A landscape with many valleys, sampled at points; each row gives a point and its height.
From any point a ball rolls to the lowest of the 3 points nearest to it. It stops when none of these is lower. Distance is the straight distance between rows; heights are no part of it.
fiti: [155 110 123 138 153 133 126 116 136  98 128]  height 27.2
ruku: [ 47 116 113 102 119 123 112 149 111 186 171]  height 68.2
rav: [172 101 136 135 159 127 117 115 140  87 129]  height 41.9
Pafi: [149 186  81 114  43 132 140 100 136 179 129]  height 47.4
Bifo: [161 153 106 116  97 144 128 102 146 139 128]  height 65.1
Seru: [176 148 122 118 101 148 121 112 144 126 118]  height 28.2
Molo: [ 60  74 154 116 172 133 102 148 111 107 152]  height 69.6
Ber: [152  59 174 159 215 105 128 140 114  65 130]  height 29.5
Godif: [ 55 117 135 116 133 124 124 153 110 134 146]  height 52.7
puled: [ 52 108 131 109 135 125 105 150 114 154 162]  height 48.3
Gine: [187 149 139 117 109 150 117 120 140 123 114]  height 12.2
zazu: [132 103 130 145 167 121 132 128 128  81 127]  height 45.6
Gupit: [202 133 161 128 136 142 107 129 143 111 108]  height 12.0
kede: [215 150 196 161 138 138 131 144 135 119  78]  height 24.2
puv: [202 106 168 132 152 130 101 128 138  98 123]  height 36.3
suvo: [ 90 159  83 134  88 101 162 121 125 160 131]  height 77.8
Tofuf: [137  70 159 152 203 106 127 142 116  67 128]  height 27.7
gebu: [ 48  96  95  98 150 132 106 146 109 184 187]  height 51.0
tud: [175 120 132 126 137 139 115 117 151 111 120]  height 6.1
zedud: [162 132 119 125 125 142 128 109 147 120 125]  height 22.6
gumu: [100 129  96 133 133 116 150 114 126 123 125]  height 55.4
bozav: [115 161  74 132  80 113 150 104 136 161 135]  height 85.4
Birel: [129 153  80 129  95 128 143 103 134 145 131]  height 84.7
purig: [194 159 166 131 110 152 128 133 137 126  85]  height 25.5
pazi: [142 111 120 140 156 123 133 117 135  96 126]  height 35.7
falu: [ 42  94 117  99 150 134 100 146 109 167 188]  height 24.0
tusa: [108 155  80 134  91 115 152 101 131 148 132]  height 82.5
Beso: [111 167  66 128  71 110 157 104 134 175 130]  height 86.7
Fuze: [214 126 199 149 143 137 108 135 131 105 102]  height 30.6
lebul: [ 54 151  96 117  92  97 144 144 117 169 136]  height 68.6
Sok: [ 59  92 146 108 157 138 103 152 112 122 161]  height 66.3
Liv: [ 68  99 148 114 156 127 120 150 113 104 139]  height 62.3
banag: [209 165 173 172 126 143 138 138 145 124  70]  height 15.5
gubos: [195  65 174 154 199 112 115 126 125  81 144]  height 39.0
vabu: [199 152 165 135 120 150 118 129 138 119  96]  height 21.3
dar: [ 68 152 100 129 102 106 151 127 117 150 130]  height 73.8
gemu: [ 77 108 128 120 148 124 136 141 113 109 128]  height 59.2
kinok: [140 193  60 118  34 114 146 106 146 192 133]  height 54.1
tuma: [ 48 134 110 107 102 110 119 148 107 172 154]  height 60.3
tevo: [175 173 139 112  84 159 130 119 134 141 102]  height 48.4
somid: [163  74 157 155 203 106 126 136 125  77 134]  height 31.0
setem: [161 193 119 111  52 153 139 113 136 164 104]  height 8.6
ruzod: [122 140  91 128 114 126 151 105 136 125 129]  height 68.7
rafo: [101  96 144 135 182 116 128 142 116  86 116]  height 22.7
melu: [160 169 114 113  66 148 129 103 143 156 117]  height 21.1
Felak: [ 49  79 121 104 168 149 101 146 110 152 184]  height 51.8
vefe: [106  73 160 138 193 109 116 152 111  78 126]  height 18.3
Kar: [ 70 121 122 124 126 114 141 137 117 126 138]  height 56.0
leg: [169  85 149 148 182 117 115 125 133  86 130]  height 42.2
guto: [109 119 113 136 143 123 145 125 128 109 122]  height 48.0
Vupe: [193 190 162 151  88 159 144 130 142 135  62]  height 40.5
mula: [182 184 150 133  88 153 133 128 145 140  81]  height 34.5
Kolu: [ 53 126 126 107 112 122 120 149 108 159 154]  height 54.6
zize: [ 97 133  93 127 117 113 152 116 129 138 130]  height 62.5

Where does a ball stop that starts at each point below?
mula | Gine
leg | vefe
Bifo | setem
Ber | vefe
kinok | setem
zazu | vefe

Call two points neighbours if one is among the 3 nearest of the other. Go from one point of each pair to the other, from neighbour to neighbour, staying as low as possible. Name the highest point that can't be avoided.
tud and setem | tevo
vefe and Gine | leg
Gine and banag | vabu
